Each row is a point on a landscape with many peaks, with its height.
A climber steps from a point to whichever of its 2 nearest points has the largest rise for the distance, and stops where none of them is higher. Distance is the straight distance between rows; heights are no part of it.
zun: [133  94 100 108 157 165 116  86 116 159 138 145 157 143 147 121  94 108
 118 164  85 135 139 136  70 156 181 170]  height 499
nokof: [121 156 142 141  89  93 158 119 132 136 139 115 117 144 162 158 132 114
 139 144 109 204 116 131 154 134 102 133]  height 298
Zoto: [ 88  78 103  91  83 124 143 108  98  81 184 128 101 130 162 170  80  94
 147 162  61 132 104 105  94 143 162 166]  height 706
fazof: [144 134  93 122 173 133 119 128  86 155  97  79 161 110 111 105 136 138
 138 145 168 100 133 151  96 155 160 169]  height 421
Guni: [115 129 100 142 129 113 147 102  81  92 161  76 122 124 148 134 130 141
 156 146  83 158 129 113 161 125 103 110]  height 774
lifon: [114 144 121 129 115 125 143 174  99  88  79 111 188 100  69 126 137 153
 139 100 162  47 124 137 138 156  90 128]  height 377
gosi: [164 126 152  94 146 135 118  95 156 184  97 203 192 120 142 128 128 143
 141 118 142 187 118 195 131 188 141 171]  height 656
des: [137 127 163 128  80 149 140 113 119  98 159 179  97 102  99 147  83 144
 145 129 113  70 115 131 174  86 118 120]  height 694
peli: [113 114 129 148 155 110 116 172 196  84  88 170 143 101  70 129 146 139
 153  36 156  79 143 158 145 138  59  98]  height 407
zate: [153 108 135 113 147 169 117 103 131 162 102 164 138 128 108 133 120  91
 109 123 112  83 128 176  72 149 188 165]  height 378
Kosa: [100 125 113 159 108  86 154  82 139 129 178 120  70 133 176 147 107 116
 137 161  53 224 133 136 157 111  85 138]  height 271
povu: [171 148 153 110 126 128 142  92 145 167  77 156 202 108 135 119 119 120
 113 127 159 147 128 138 122 178 172 191]  height 761
ner: [119 109 132 154 137  94 112 144 215 133 133 195 124 129 120 121 130  73
 126  67 105 137  64 166 117 116 147  68]  height 611
puvid: [ 78 115 124 137  91 106 106 187 144 147 171 118 143 129 182  77 113 128
 153 147 158 174  82 114  88 102 162 124]  height 670
zemot: [137  95 126  94 159 196 104 144 127 126 120 121  79 154  71 137 162 133
 116  82 116  52 190 157  95 113  93  98]  height 776
zas: [103 131 139 105  55 111 118 167  96 107 158 117 158 106 148 121  98 127
 123 163 158 128  91  89  99 120 172 149]  height 579
noluz: [119  96 128  96  96 136 162  72 124  82 159 133 112 136 141 190  82 114
 105 146  56 126 117 121 118 146 123 146]  height 653
bozi: [140 165 137 176 127 125 154  90 143 114 148 103  72 137 129 194 138 124
  93 147  79 177 161  96 163  99  85 106]  height 402
Damop: [120 116 143  91  62 142 129 156  78  71 151 137 141 108 127  94  88 152
 125 155 168  91 129  73 113 130 131 140]  height 529
kob: [106 132 123  99 103 106 147 160 121  77  99 113 166 114  78 153 125 152
 129 103 135  97 117 125 152 197  59 140]  height 440
vozaz: [104 126 102 152 156 112 134 153 157 101  60 136 200  90  64 111 132 145
 165  67 142  51 132 140 140 143  85 108]  height 309
Kefuv: [145 138 117 140 165 135 171  94 109  72 115  93 126 146 116 145 152 109
 108 148 106  93  73  30 127 103 158  70]  height 182
kor: [145  82 139 119 165 143 123 101 153 144 123 189 132 153 137 113 136 140
 158  78 105 136 137 162 137 133 137 118]  height 272
Vafu: [104 127 112 140 138 140 105 126  81 154 150  94  86 132 108 145 126 145
 149 134 104 107 145 166 105  84 123 128]  height 134
kole: [156  97 120  96 187 157 113  99 107 160 155 160 108 173 176  98 141 141
 151 125  93 164 168 162 123 139 149 148]  height 227
Zagaf: [101 119 167 120  71 120 139 140 108  83 175 194  97 114 113 116  87 135
 166 131 131  72  63 103 155 112 147  75]  height 792
mel: [145 128 121 120 138 135 136 101 146 110 115  98 141 142 111 158 136  73
  82 155 104 117  78  73  98 116 186 116]  height 240
nemal: [193 138 165 128 145 172 104  93 154 183 105 189 100 149 110 147 148 117
 102 140 158 108 145 133 127 111 161 142]  height 157
fik: [ 99 108 123 105 100 115 113 173 134 143 131 108 132 115 129 139 109 122
 125 124 130 145 105 159 109 154 126 163]  height 613
Febir: [111 188 136 157 122  92 144 142 117 165 118 113 105 112 106 147 142 144
 194 140 134 149 100 186 196 111 109 131]  height 417
batif: [123 162 125 162 157  86 156 116 140  83 100 104 185 132 127 132 169 146
 146 103  98 144  85  77 174 125 108  67]  height 621
nor: [122 197 124 172 123 113 150 150 122 120 133  91  94 131 105 207 143 133
 118 124  92 139 145 104 175 142  62 102]  height 446
sir: [128 112 113 120 124 114 119 142 140 148  90  97 181 114 115 124 113 145
 111 100 142 129 152 159 111 165  93 190]  height 540
piza: [202 131 157 133 167 196 101  79 173 164  84 170 155 145 111 123 156 102
  81 111 172  91 172  92 115 127 178 127]  height 45
maf: [148 142 151 119 163 112 140 100 147 151 107 192 116 157 125 122 161 136
 165 119 119 149  94 165 169 135 115 129]  height 321
mibit: [119 168 112 141 134 123 158 165 139 111  90  99 130 115  81 195 161 143
 120  95 122  94 144 135 161 160  58 112]  height 503
tonup: [143 130 123  88 159 122 137 155 141  91  89 133 126 148  89 144 186 103
  99 113 134  97 100 128 128 171 118 108]  height 506
popez: [121 107 134 117 114 131 115 113 106 105 178 138 130 134 160  93 100 174
 102 137 155 146 211 100 163 111  70 147]  height 415
beros: [129  66 127  87 119 164 122 121 102  77 158 142 129 143 149 114 117 134
 110 126 109  98 130  88  96 141 131 102]  height 399
rorat: [161 139 105 101 173 105 144 136 118 146  45 121 186 124 101 122 161 145
 132 129 164 121 106 154 120 186 134 181]  height 357
navef: [101 154 130 170 128  70 137 148 169 125 115 102 173 133 135 112 154 128
 126  98 126 151  85  78 135  88 133  81]  height 605
sesi: [132 132 134 134 157 115 145  96  89  85 164 125 106 140 175 106 134 182
 161 147 116 164 129 101 186  87 105  93]  height 726
zavok: [177 164 118 112 135 140 103 143  90 187  82  97 153 122 132  97 155 142
  95 149 200 112 152 137 107 159 165 179]  height 522
mipip: [ 72 135 121 154 115 114 108 177 123 141 187  95  90 130 174  69 140 155
 168 140 144 179  99 111 100  75 125  75]  height 708
pez: [133  94 133 115 154 171 113 135 135 133 105 118 128 129  93 136 132 135
  97 105 144  79 173 132  99 137 128 141]  height 601
sep: [109 126 151 128 103  93 127 132 114 103 117 172 174 100 117 101  85 150
 176 108 141 100  81 139 168 112 145 121]  height 658
pidi: [138 133 119 122 147 113 134 159 150 105 114  84 129 145 113 140 184 126
  95 105 130 132 142 101 141 167  71  93]  height 567
nul: [140 214 146 174 120 104 137 146 109 180 130 112  61 126 136 167 174 133
 154 160 136 154  99 143 174  75 127 116]  height 373
biz: [178 119 138 131 184 155 130  88 134 137  79 120 175 153 130 105 158 127
 101 121 165 121 143  80 122 116 152 115]  height 74
rizu: [122 135 129 149 128 109 119 137 107 128 146  90 111 124 149  86 130 182
 127 134 181 158 203 107 182 122  44 129]  height 369
letu: [117 102 134 136 141 128 108 158 187 159 135 213  96 153 119  94 123 111
 164  57 112 131 100 196 133  94 141  76]  height 548
mutot: [ 87 123 108 112  86 115 113 161 118 144 173 132 147 114 179 112  98 102
 146 181 160 159 104 107  86 158 174 170]  height 623
Koz: [142 115 121 102 167 175 108 114 100 141 135 127  70 144 142 117 161 136
 130 139 121 119 161 163 128 109 119 124]  height 181
Dege: [ 96 128 125 152 120 103 100 154 188 156 134 145 147 143 128 107 138  83
 126 106 110 151  64 126  89  98 172  92]  height 675
fude: [133 124 120 152 110 139 109 102 152 181 163 125 117 127 171 113  95 106
 102 167 137 190 195 147 124 104 132 176]  height 201
Lolob: [115 176  98 161 128  88 138 168 128 141  97  39 139 110 130 140 189 102
  96 150 130 141  91  87  94 157 142 114]  height 266
kize: [ 86 123 114 120 131 120 107 201 157 133 126  84  95 135 109 132 175 117
  94  94 124 111 122 138  94 153  76  85]  height 620
Kapu: [112 114 141 133 158 110 124 142 109 127 124 172 137 112 127  81 131 162
 198  99 153 116  80 162 151  88 152  92]  height 587
buk: [129 145 142 150 112 142 123 132 106 127 126  89 105 106 102 138 125 171
 130 122 159 110 191 130 166  87  72 120]  height 314
pero: [134  95 132  97  94 102 158 106  95  64 149 150 164 134 160 118  95 145
 135 159 115 153 131 100 159 184 122 163]  height 326
Vuput: [151 155 122 170 108 110 164  51 144 115 151 106 121 121 162 176  90 116
 100 163  90 195 160  90 171  92 114 138]  height 360
rokep: [187 111 143  92 140 198 104 100 113 146 153 148  70 168 141 157 140 117
  75 172 128 135 197 132 130 156 116 162]  height 44
zev: [149 161 132 156  92  88 151 108 127 102 140  86 138 123 162 149 114 123
  88 173 126 178 130  80 164 133 105 131]  height 324
Zufe: [120  96 120 101 135 194 113 147 125 101 127 135  88 158  78 131 148 100
  93  94 107  38 127 142  62 131 144  89]  height 624
Furiz: [170 127 168 148 122 151 157  52 145 145  86 164 147 104 106 175  70  96
 121 141 107 105 116 121 131 115 185 164]  height 431
bivi: [139  75 111 102 139 163 134  85 107  96 145 115 122 151 132 134  95 127
 118 145  63 116 158 149  95 142 136 174]  height 582
tozul: [141 117 120 127 168 142 150 107  99  81 109  87 155 149 136 108 148 128
 109 140 133 107 132  75 111 121 149 103]  height 133
Gug: [130 143 114 116 129 125 131 160 126 154  49 101 166  74  84 141 132 147
 133  98 155  97 125 198 103 185 130 192]  height 448
gupaz: [116 169 115 156 128 112 128 149 136 146 144  57  99 150 149 130 176 112
 111 161 146 165 109 101 117 105 133 103]  height 297
tesas: [151 151 136 113 114 132 122 131 126 158  99 122 178 105 142 108 108 130
  85 132 182 119 141 102  92 150 167 169]  height 636
dulot: [154 108 141  68 140 157 128 142 111 102 140 139 126 158 123 129 165 113
  97 132 125  99 119 110  84 170 131 109]  height 445
fil: [141 168 151 150 148  83 146 127 141 128 108 173 106 107  97 137 141 120
 191 117 138 123  65 173 198 127 131 102]  height 371
Ratar: [111 108 154 138 135  98 106 165 184 125 111 208 123 114 106 102 133 127
 158  50 151 129 134 177 158 125  82  74]  height 479
paba: [ 81 104 102 113 107 128 108 181 151 148 136  98 159 118 138 110 108  99
 107 128 132 122 120 136  43 127 149 149]  height 674
kasuz: [170 135 130 134 133 163 149  68 110 119 102 115 145 129 118 163 102  95
  99 154 111  97 116  98 105 125 205 153]  height 313
mera: [136  71 126  91 119 149 135  81 101  57 169 152 153 150 167 100  89 143
 105 136  93 133 173  81 137 147 110 144]  height 358
mulip: [154 126 155 126 107 137 147  95 138 122 110 161 117 124  85 176  91  99
 112 113 103  84 115 147 144 122 136 143]  height 568
kud: [ 96 136 108 169 165 105 115 157 113 170 120 135 117 110 122  93 136 145
 217  78 145 143 105 182 168  81 136  92]  height 524
bozu: [173 142 143 117 153 194  84 121 160 190 125 195 109 139 103 146 150  91
  98 126 129 100 126 171  84 122 207 126]  height 260
Kepob: [ 61 125 139 125 101 131 103 207 136 134 175  95  79 135 129 108 149 141
 141 104 130 136 120 134  86 109 100  74]  height 669
buf: [ 76  93 134 100  78 100 126 170 121  85 159 187 146 107 113  96  80 145
 187 118 152  89  74 132 126 129 145  98]  height 725
Sumog: [ 87 158 106 166 154 102 121 173 111 190 125 129  95  96 113 125 134 131
 217 129 122 143  93 232 150 113 126 129]  height 466
fozu: [158 208 130 162 152 111 133 108 103 155 117  84  89 135 151 120 165 131
 138 183 150 175 121 113 160  91 148 115]  height 333
gose: [110 126 106 155  87 110 137 102 131 137 167  99  81 113 163 146  79 104
  98 165  83 199 190 140 133 122  96 167]  height 241
fal: [163 133 144 131 133 156 124 139 143 148  83 133 129 116  82 135 136 158
 119 106 189  74 173 120 149 102 103 137]  height 430
Golov: [184 144 116 111 141 178 116 104 121 177 121 107  87 148 144 132 137 118
  73 171 156 159 223 154 118 159 113 190]  height 91
zerof: [ 57  85  99 124  89 116 124 115 115 114 199 112  69 121 201 138  76  96
 153 166  58 175 130 115 104 121 140 153]  height 754
der: [159 119 124 135 138 186  81 107 150 193 149 130 115 136 152 110 116 113
  66 160 148 152 220 131 106 117 155 184]  height 149
Bov: [ 69 113  98 146  85  91 149 125  95  92 180  85 109 114 169 136  73 129
 168 151  84 167 118 109 146 118 114 135]  height 730
Regos: [ 99 136 116 140  97 104 122 170 175 145 127  93 172 129 137 106 142  99
  94 134 147 131  85  78  53 118 174 111]  height 752
val: [114  97 145  99 102 130 111 138  89 106 158 150 155 116 140  92  85 188
 142 124 162 117 155 137 146 131 111 141]  height 469
tis: [139 138 150 137 161  97 149  96 129  97 129 143 155 153 149  98 168 160
 152 105 132 150 116  65 176  90 106  78]  height 672

Call two points neighbours if one is among the 2 nearest of the other. Go from one point of each pair to the other, from neighbour to neighbour, staying as high as possible. Name the lowest point that can't be avoided.
povu and Guni -> rorat
zerof and Regos -> navef
zerof and Guni -> Bov

Where does a climber stop that starts at each point below?
vozaz -> Regos
piza -> zerof
kor -> Zagaf
biz -> Zagaf
rizu -> mipip
gupaz -> Zagaf
mera -> mipip
pero -> mipip
